The views of a scene show one set of named points, each view turned or mirrored, and shifted as a whole, with a little noise and some points left out.
In the rows, zero is written as 128.

Scene 1
View 1
Q789: [138 153 132 141 131 121 121 123 142 143 122 146 126 111 142  91 125 137
 107 116 123 135 139 108 125 154 149 136 131 153 104 120 123  96 132 128
 136 145 143 130 155 148 121 165 126 114 137 154 152 175 128 134 136 110
 122 115 107 137 135]
Q645: [136 155 141 141 133 121 131 131 134 126 126 149 138 123 117  91 140 130
 105 104 114 137 131 112 122 145 144 156 131 155 109 105 134 112 129 136
 128 135 129 131 134 146 114 160 126 124 136 148 159 163 116 132 151 112
 131 124 113 140 151]
Q344: [130 141 136 130 124 145 131 142 137 137 137 148 126 126 139  97 121 115
 106 123 123 133 130 110 135 128 143 137 133 154 118 114 117 115 120 116
 140 124 129 113 134 118 128 148 142 118 128 140 150 135 127 140 110 118
 126 127 113 121 132]
Q595: [115 140 134 132 118 153 135 144 129 128 147 153 129 138 124 101 131 118
 112 123 122 141 135 113 120 118 140 142 122 147 121 111 113 136 123 110
 139 122 117 112 122 115 118 152 141 124 126 133 147 121 123 144 125 129
 126 136 115 117 127]
Q180: [146 149 134 133 135 116 126 129 142 150 117 142 129 112 150  90 122 132
 102 116 123 125 131 107 139 147 148 135 145 154 106 118 124  95 128 131
 138 132 149 125 153 139 130 155 131 111 138 153 153 173 127 135 124 105
 126 116 104 132 141]
Q828: [122 139 128 136 121 152 130 134 134 134 149 149 121 135 137 101 127 122
 114 128 127 146 144 107 111 129 144 127 119 146 115 121 114 126 124 108
 140 132 128 120 127 124 122 153 136 122 124 138 149 134 129 146 121 127
 120 128 120 121 115]
Q488: [122 159 144 146 129 127 137 136 128 112 134 151 139 133  94  87 152 129
 111 103 113 149 134 116 110 138 140 166 119 154 113 103 139 129 132 132
 121 137 115 135 120 148 109 165 126 133 127 143 159 157 109 127 174 120
 133 131 112 138 146]
Q761: [114 168 129 153 131 121 127 107 144 122 128 149 118 113 120  96 134 154
 120 109 124 155 161 106  84 172 149 143 108 144  96 130 119 104 136 125
 130 162 138 147 145 170  98 184 110 122 138 157 148 188 119 144 180 120
 117 116 117 157 120]
Q271: [120 153 128 138 126 132 125 115 138 136 133 146 118 117 141 101 127 144
 121 119 133 149 152 108 100 154 146 134 115 146 103 132 109 110 130 118
 134 148 141 132 144 142 113 171 120 119 132 150 142 168 130 146 144 117
 113 118 114 139 116]
Q286: [160 143 138 129 138 113 120 140 141 157 111 138 135 103 154  85 121 121
  93 114 112 114 117 110 162 141 146 139 157 162 111 105 127  88 125 139
 138 124 147 117 157 136 137 145 138 107 139 153 160 169 133 125 110 100
 130 121 100 130 160]
Q675: [143 162 129 148 140 104 121 110 140 144 114 146 123 107 140  89 131 146
 110 107 125 140 145 104 113 171 149 146 123 151  96 123 124  88 133 136
 131 155 148 144 158 163 114 175 114 116 140 163 147 199 126 134 161 110
 118 108 109 154 134]
Q197: [128 143 140 138 125 133 134 140 130 127 134 147 137 126 121  93 135 122
 101 113 115 136 134 110 126 131 142 149 132 153 118 106 126 124 126 122
 133 126 119 118 124 131 119 156 137 121 130 143 153 142 120 134 134 121
 133 132 110 125 139]
Q185: [ 86 158 128 152 115 164 136 122 127  95 161 153 116 147  99 110 144 143
 137 116 131 176 165 112  58 140 140 148  85 135 112 129 111 151 131  99
 132 151 109 136 101 141  94 180 120 138 122 134 143 132 114 158 177 143
 111 136 131 140  99]
Q267: [118 127 134 118 113 172 140 163 121 129 164 155 134 152 125 105 126  95
 113 136 121 135 124 114 136  89 137 137 132 154 139 103 117 149 113 100
 142 107 106  95 106  91 134 129 159 121 122 122 147  88 125 143  96 128
 128 149 119  92 129]
Q26: [ 97 140 128 138 113 179 133 134 129 119 166 157 110 145 123 113 129 129
 131 134 138 160 157 108  87 120 140 126 101 137 119 133 102 147 121  86
 142 137 112 114 112 111 113 158 136 127 118 127 137 114 129 161 128 142
 111 137 126 120  89]
Q422: [108 113 144 113 102 192 150 181 112 125 179 157 144 172 110 111 132  73
 104 139 116 130 114 118 146  55 127 144 138 157 154  89 116 176 109  94
 146  87  84  76  82  61 142 113 178 130 110 106 152  37 121 141  73 136
 139 163 120  77 132]
Q268: [ 97 155 133 147 114 159 132 123 130 112 154 155 115 139 115 107 140 139
 131 116 133 166 160 111  78 140 141 140  94 143 109 129 114 135 128 100
 138 144 115 133 118 134 102 169 126 131 123 137 140 136 125 153 156 138
 117 129 125 136 105]
Q887: [141 163 133 144 132 107 124 121 138 136 118 144 133 113 128  87 138 145
 106 102 123 136 137 109 117 161 147 149 131 158  97 110 132 100 135 140
 129 143 141 141 148 158 114 171 118 123 140 158 158 188 119 131 161 109
 125 114 107 149 145]
Q997: [124 139 137 130 121 149 136 151 125 124 146 152 140 141 117  96 135 109
 104 117 117 139 126 116 132 112 137 148 129 157 126 100 125 139 124 116
 135 115 110 108 115 114 124 145 146 126 124 137 154 112 121 132 123 124
 128 135 114 114 140]
Q725: [148 148 137 133 134 117 126 136 137 140 117 144 133 114 135  88 125 130
  99 112 115 122 125 113 138 146 145 147 140 155 108 104 130 101 129 132
 136 133 136 128 142 141 127 155 133 116 138 150 160 165 127 129 132 110
 131 120 104 132 151]
Q153: [140 132 139 126 122 145 132 152 131 140 140 152 138 132 131  97 128 105
 102 123 119 124 121 109 149 110 141 141 145 162 124 103 120 126 119 119
 143 116 123 107 128 110 132 137 152 115 130 137 149 121 128 137  99 117
 131 133 108 110 142]
Q454: [126 143 138 140 124 139 135 139 128 125 136 151 132 132 116  93 136 125
 108 111 120 136 129 110 126 130 140 149 125 155 120 107 128 127 124 120
 135 126 122 121 124 129 124 151 135 126 129 141 154 138 119 136 137 118
 129 135 115 125 142]
View 2
Q997: [155 129 113 137 164 107 154 136 143 112 132 142 121 138 117 113 142  94
 149 118 130 136 136 118 113 146 108 114 128 112  94  90 143 158 121 107
 148 121  93 125 108 134 126 139 114 143 138 123 122 158 148 134 161 133
 123 147 144 154  99]
Q185: [144 123 147 153 161 103 154 135 122 134 120  79 131 141 106 158 129 128
 151 162 109 160 101 119  96 137  97 159 101 127 133  99 145 155 113 111
 124 104  61 145 142 120  88  94 141 138 118 111 145 139 136 156 168 131
 105 113 157 168 144]
Q197: [156 127 120 144 153 110 153 138 148 116 134 139 119 141 116 119 136  96
 140 121 135 141 129 122 119 150 108 121 125 113  96  95 146 151 129 110
 143 119  98 116 111 128 127 143 126 144 135 123 123 156 132 133 158 130
 132 140 139 144 101]
Q271: [145 127 134 156 130 108 152 142 150 127 135 115 119 142 105 145 112 116
 113 140 127 147 116 116 113 156  99 152 109 121 113  99 162 133 144 114
 135 113  99 111 140 117 131 141 159 138 129 124 122 141  99 137 158 131
 151 117 139 138 126]
Q887: [155 127 134 159 117 105 167 149 161 103 141 130 102 149 102 126 124 107
 132 140 140 166 129 117 112 182  98 137 113 111 104 108 159 133 155 104
 144 106  86  80 127 112 126 157 142 154 137 132 110 146 108 150 151 129
 174 129 135 120  96]
Q286: [161 127 107 144 124 113 157 145 165 111 147 168 112 147 113 101 120  93
 118 104 151 134 142 114 129 170 109 113 134 109  76 101 160 126 150 112
 156 125 123  93 109 126 158 183 141 148 142 138 104 159 112 121 151 131
 172 145 123 118  87]
Q828: [147 129 119 141 149 113 146 138 141 129 132 125 125 143 115 131 122 112
 122 126 124 126 124 114 116 135 105 140 118 125 101  91 153 142 127 116
 138 122 105 133 129 128 134 135 147 138 130 118 137 152 123 120 163 134
 125 127 140 150 122]
Q725: [154 126 116 150 134 114 163 145 163 109 141 148 110 147 109 117 127  98
 128 125 139 144 134 114 115 166 104 124 125 108  87 100 155 136 147 111
 153 118 107  91 114 121 137 164 136 147 142 131 111 151 118 134 152 132
 156 140 129 127  93]
Q344: [153 129 113 141 150 116 147 138 146 126 138 145 126 143 116 117 126 103
 124 114 133 120 131 116 122 145 112 125 130 121  90  92 150 143 132 109
 145 127 112 125 117 133 141 151 140 139 136 122 125 159 127 118 160 132
 130 137 136 145 112]
Q454: [156 121 119 144 155 112 155 138 145 115 132 139 119 143 117 119 135 101
 142 123 129 141 132 116 112 151 109 120 126 115  99  95 153 150 129 106
 145 116  94 121 113 132 124 138 128 140 135 122 124 154 135 134 158 130
 131 142 147 147 106]
Q267: [154 127  98 130 178 119 140 126 134 129 128 159 135 133 129 109 144  94
 140  95 129 102 140 114 123 121 119 110 137 117  86  82 138 161 112 112
 145 133 123 155 100 146 138 141 117 132 141 112 131 165 154 105 168 134
  96 152 144 160 106]
Q422: [151 129  85 106 215 119 123 113 111 142 117 173 159 127 142  96 157  89
 159  81 116  75 139 117 127  86 132  93 148 117  77  66 123 177  85 111
 140 146 126 199  81 164 134 124  96 124 135  98 149 182 191  90 173 142
  48 170 156 190 108]
Q761: [151 125 147 166 125 104 166 148 152 115 134  95 109 151  93 153 113 124
 124 163 128 177 110 118 102 174  92 156 106 121 120 112 162 131 152 104
 135  98  68  91 145 106 111 133 154 144 125 125 123 130 102 164 152 131
 164 115 137 130 121]
Q789: [154 128 126 159 113 108 162 148 165 117 149 134 106 155 100 130 115 110
 112 133 137 156 127 113 114 173 101 142 118 117 100 107 164 125 155 111
 146 114 105  84 133 110 144 166 156 151 132 132 111 140  96 136 150 131
 177 122 123 118 105]
Q153: [159 128 101 129 160 117 145 135 145 125 137 160 128 137 124 104 132  91
 131 101 133 113 142 117 128 131 113 110 137 112  83  89 145 148 124 112
 147 134 121 134 108 141 146 158 126 140 139 118 126 163 139 112 159 132
 120 150 136 145 100]
Q645: [160 126 126 150 140 104 166 145 159 107 139 140 106 143 110 122 131  99
 144 135 138 161 131 118 109 171 103 123 121 112  98 102 154 141 145 104
 146 108  84  96 117 121 120 144 130 151 141 127 112 149 129 149 156 131
 156 138 136 134  96]
View 3
Q997: [118 121 137 125 140 120 114 129 105 143 133 112 162 106 149 121 106 138
  90 148 146 137 160 107 102 133 151 135 168 129 121 127 122 132 116 131
 162 137 141 116 115 150 133 131 151 146 113 133 132 100 148 119 135 124
 127 116 120 159  94]
Q268: [104 135 130 133 112 147 106 129  88 118 133 122 157 129 128 115 109 172
 102 161 143 108 130 112 134 111 141 159 160 152 116 145 130 119 114 121
 154 125 143 117 111 165 187 114 144 121 132 112 131 154 151 143 118 113
 133 132 129 155 110]
Q197: [125 126 137 115 136 123 116 133 104 148 145 113 157 109 149 119 106 139
 100 145 140 132 159 111  95 131 152 137 167 120 120 128 120 123 120 127
 167 138 137 102 115 155 136 130 142 142 113 133 121 118 144 115 133 114
 122 118 116 155 113]
Q645: [133 126 138 113 145 131 118 120  89 143 156 117 159 109 164 110 102 128
 113 144 125 130 173 105 103 133 161 152 173 121 118 137 123 129 111 127
 177 131 130 104 120 168 156 117 140 154 109 139 113 123 131 121 137 100
 117 131 109 155 119]
Q180: [147 130 130  94 128 119 123 133 118 160 176 118 144 106 145 116  94 132
 123 131 119 136 171 106  75 126 153 138 175  90 113 126 128 113 133 125
 172 125 137  82 115 157 141 123 128 143 107 136  97 133 136 128 138  98
 115 131  98 143 142]
Q789: [141 133 127 101 121 131 123 127 105 146 167 121 147 113 145 114  98 135
 127 135 117 126 161 107  94 125 154 147 176  99 112 131 129 111 127 120
 170 125 138  87 118 164 158 114 132 140 110 133 102 145 136 131 134  97
 116 136 100 147 142]
Q422: [ 86 123 143 148 129  88  98 156 142 155 101  87 166 109 107 157 102 158
  37 151 192 145 134 124  93 131 123  83 141 147 139 114 115 124 129 140
 136 159 172 118 103 103  71 165 175 118 115 118 167  42 190 101 117 179
 147  71 155 157  43]
Q761: [131 135 129 115 120 156 114 109  76 124 163 136 152 124 153  95 108 153
 136 154 114 111 155 102 125 119 156 179 177 127 113 149 132 125 117 119
 174 117 124 102 121 190 205 103 130 137 124 124 104 177 127 147 135  84
 117 149 108 154 144]
Q887: [144 127 136 104 137 140 122 118  91 145 169 125 150 107 163 103 104 130
 130 142 117 125 177 101  97 128 161 161 181 108 112 133 124 120 115 126
 180 124 124  95 121 178 168 114 128 156 112 135 101 149 124 128 146  84
 108 142  98 153 144]
Q828: [124 134 127 113 115 123 115 137 118 147 151 117 150 115 128 125 101 148
 104 141 135 128 151 112  95 120 140 133 166 110 120 129 131 111 129 123
 155 131 143  92 115 148 142 129 138 135 112 123 121 132 157 130 128 114
 125 118 115 146 121]
Q488: [119 124 141 128 150 139 117 111  79 132 141 118 166 115 170 108 116 135
 107 154 136 128 167 101 116 132 163 163 173 143 120 141 117 138 106 131
 175 134 127 124 116 170 164 120 142 151 115 138 125 127 130 117 141 109
 121 128 117 164 104]
Q344: [128 131 132 111 117 118 118 138 116 149 151 109 148 111 134 128  99 144
  98 142 138 132 155 115  89 124 144 129 166 112 118 124 129 115 130 126
 157 134 148  93 114 145 129 134 138 130 111 127 120 114 157 125 129 118
 122 119 113 147 115]
Q675: [148 130 130 100 125 141 127 114  92 140 178 134 143 117 157 102  99 136
 140 138 106 119 171 100 100 125 163 169 183 102 109 137 131 115 120 124
 178 118 125  87 120 182 183 108 124 147 112 133  91 165 123 139 136  75
 111 149  95 145 151]
Q26: [101 138 130 133  97 135 100 135 109 128 126 118 155 129 109 128 102 185
  89 160 158 111 120 117 129 110 129 138 150 148 122 137 132 113 129 120
 142 126 153 108 111 152 165 127 147 105 135 106 136 142 170 140 112 132
 141 116 141 151 101]
Q267: [110 127 136 125 129 111 113 145 127 156 127 105 158 106 125 140  99 146
  74 145 159 136 151 121  87 133 143 109 155 123 125 120 124 117 134 134
 145 147 160 106 111 127 102 149 156 128 116 125 137  82 169 115 125 145
 132  97 130 152  84]
Q286: [155 128 127  92 138 112 127 134 120 173 179 118 147  98 152 120  91 115
 119 124 115 145 180 109  62 136 156 132 177  78 117 121 126 114 130 131
 174 134 140  82 118 150 122 129 127 157  97 144  98 117 135 119 143  99
 109 125  93 142 137]
Q454: [119 125 133 118 134 125 112 128 105 142 143 113 156 107 150 116 102 138
 100 147 139 130 159 105 100 131 150 143 172 123 120 132 123 119 118 130
 164 132 141 108 115 157 143 129 144 139 113 130 123 115 147 122 134 117
 124 122 116 153 106]
Q185: [ 93 133 137 145 112 157 101 113  79 104 124 124 166 135 132 108 119 182
 100 170 152 103 126 108 148 112 143 166 159 169 119 154 129 127 107 123
 151 122 138 127 115 173 201 110 149 117 135 113 141 158 153 141 117 113
 139 132 139 156 103]
Q595: [111 128 135 129 120 123 109 136 114 142 135 111 158 112 128 129 102 154
  88 148 151 127 144 115 105 126 137 131 162 130 123 130 129 116 125 130
 154 130 149 107 112 144 136 129 151 129 120 120 129 118 159 125 125 130
 133 113 128 151  99]
View 4
Q595: [163 100 138 127 132 131 124 113 141 145 139 141 130 138 134 125 133 145
 138 146 122 134 123 121 152 137 138 136 133 152 123 135 128 110 116 118
 112 113 130 140  96 132 143 122 120 155 148 129 133 125 133 141 133 117
 145 136 135 120 115]
Q488: [155  98 112 120 144 132 148 121 145 157 142 119 151 139 144 169 136 108
 127 154 119 140 125 137 150 109 122 130 158 160 142 144 129  92 118  83
  94 120 128 123 103 110 153 135 145 143 162 162 125 118 130 158 138 111
 153 134 121  99 103]
Q153: [154  96 136 133 135 120 123 110 140 141 140 133 145 137 121 120 139 129
 126 144 127 147 121 124 138 148 141 148 114 145 136 143 111 133 119 117
 111 119 137 125  83 131 142 131 115 172 137 100 135 136 124 146 148 110
 118 132 149 115 117]
Q344: [155 103 138 126 136 125 129 130 130 136 146 135 140 137 114 121 137 131
 125 150 118 140 119 129 139 141 134 147 122 161 136 136 123 120 117 120
 116 128 132 128  93 127 142 126 122 152 144 118 132 128 124 135 143 104
 127 130 146 120 119]
Q645: [152 102 116 121 150 130 155 136 133 156 149 118 153 141 121 160 140 106
 117 157 115 148 121 141 141 111 124 142 146 165 149 144 123 101 123  89
 100 133 125 115 103 109 153 145 145 141 154 148 121 116 120 148 145 101
 135 130 130 111 110]
Q268: [167 113 134 116 137 135 131 135 127 147 146 152 117 140 147 139 130 155
 144 148 115 118 124 127 164 116 128 124 162 170 114 124 146  84 111 109
 102 114 119 156 110 121 141 115 132 124 162 179 127 106 148 137 115 114
 173 143 119 119 106]
Q725: [154 103 122 124 146 124 148 144 125 151 152 118 158 140 106 146 138 109
 107 159 115 148 115 142 131 123 123 152 133 171 150 145 120 114 120 100
 108 139 132 111 101 112 152 149 145 144 147 127 119 122 108 139 151  94
 116 127 142 114 114]
Q887: [157 112 119 118 151 132 158 158 118 156 161 117 154 137 106 160 138 109
 104 165 107 142 118 154 140 105 120 144 155 178 157 148 130  89 118  89
 103 143 123 116 112 102 157 147 158 123 159 153 116 112 112 139 142  89
 125 128 130 116 112]
Q271: [164 120 140 114 142 136 141 157 110 148 166 140 130 141 113 138 139 141
 117 161 107 124 117 143 151 125 123 140 152 178 133 134 136  90 114 110
 111 138 120 135 119 114 151 128 145 110 154 160 122 106 130 125 131  92
 140 136 135 128 113]
Q675: [157 119 124 115 152 133 160 172 102 156 171 127 149 140  99 160 141 119
  94 168 103 136 117 155 140 103 116 148 156 190 154 143 132  88 115  90
 102 148 115 113 124  98 159 148 166 102 156 162 106 105 112 125 139  79
 126 128 136 117 116]
Q828: [165 110 141 125 132 129 127 133 122 145 151 145 131 133 120 119 135 153
 126 145 118 128 123 127 146 137 136 137 130 160 126 132 132 108 113 122
 112 121 127 142 101 127 143 119 121 139 149 136 131 120 132 132 131 104
 139 136 139 124 114]
Q180: [153 114 133 126 146 124 144 153 113 145 163 125 153 138  93 132 141 117
 100 163 111 145 114 147 135 129 125 154 128 175 155 146 124 112 123 106
 112 144 124 110 103 115 153 146 142 132 142 127 115 120 112 128 147  81
 101 128 153 122 120]
Q26: [173 110 151 119 127 138 119 120 130 137 140 163 104 135 143 111 129 173
 152 139 119 113 122 115 163 138 142 123 145 157 103 120 144 102 112 132
 114 108 123 163 104 134 133 101 117 132 150 153 139 112 152 132 115 119
 168 143 128 128 117]
Q422: [157  72 145 138 115 118  93  48 177 130  99 149 134 135 159  91 128 155
 172 119 147 149 133  84 149 174 159 137  98 106 100 136 113 158 117 139
 120  80 151 149  56 160 123 104  72 220 129  72 164 158 148 164 137 152
 144 140 137 105 109]
Q789: [161 112 129 122 148 128 149 157 111 147 167 132 148 137 100 141 138 118
 105 162 108 140 119 147 140 121 121 145 140 177 148 142 127 100 117 101
 111 142 123 120 112 111 152 144 147 124 150 144 118 113 115 132 139  86
 122 128 143 122 119]
Q185: [176 108 127 116 138 143 137 119 145 158 132 154 109 136 175 157 129 155
 161 143 116 106 133 127 174 105 131 109 182 166 103 120 154  69 110  98
  92 101 117 163 117 115 148 109 134 123 174 203 131  98 164 148 102 126
 209 146  90 115  97]
Q997: [155  93 122 126 138 127 136 111 148 149 134 124 152 141 135 140 134 122
 130 146 124 143 126 127 141 133 132 141 136 153 137 144 123 113 117 102
 104 114 137 126  88 121 146 130 126 169 151 130 132 131 131 152 139 117
 142 130 130 107 114]

In a view up to two points have been moved. Name them for each view, in the order of its rows, or write -.
view 1: Q267, Q997
view 2: Q789
view 3: Q828
view 4: Q185
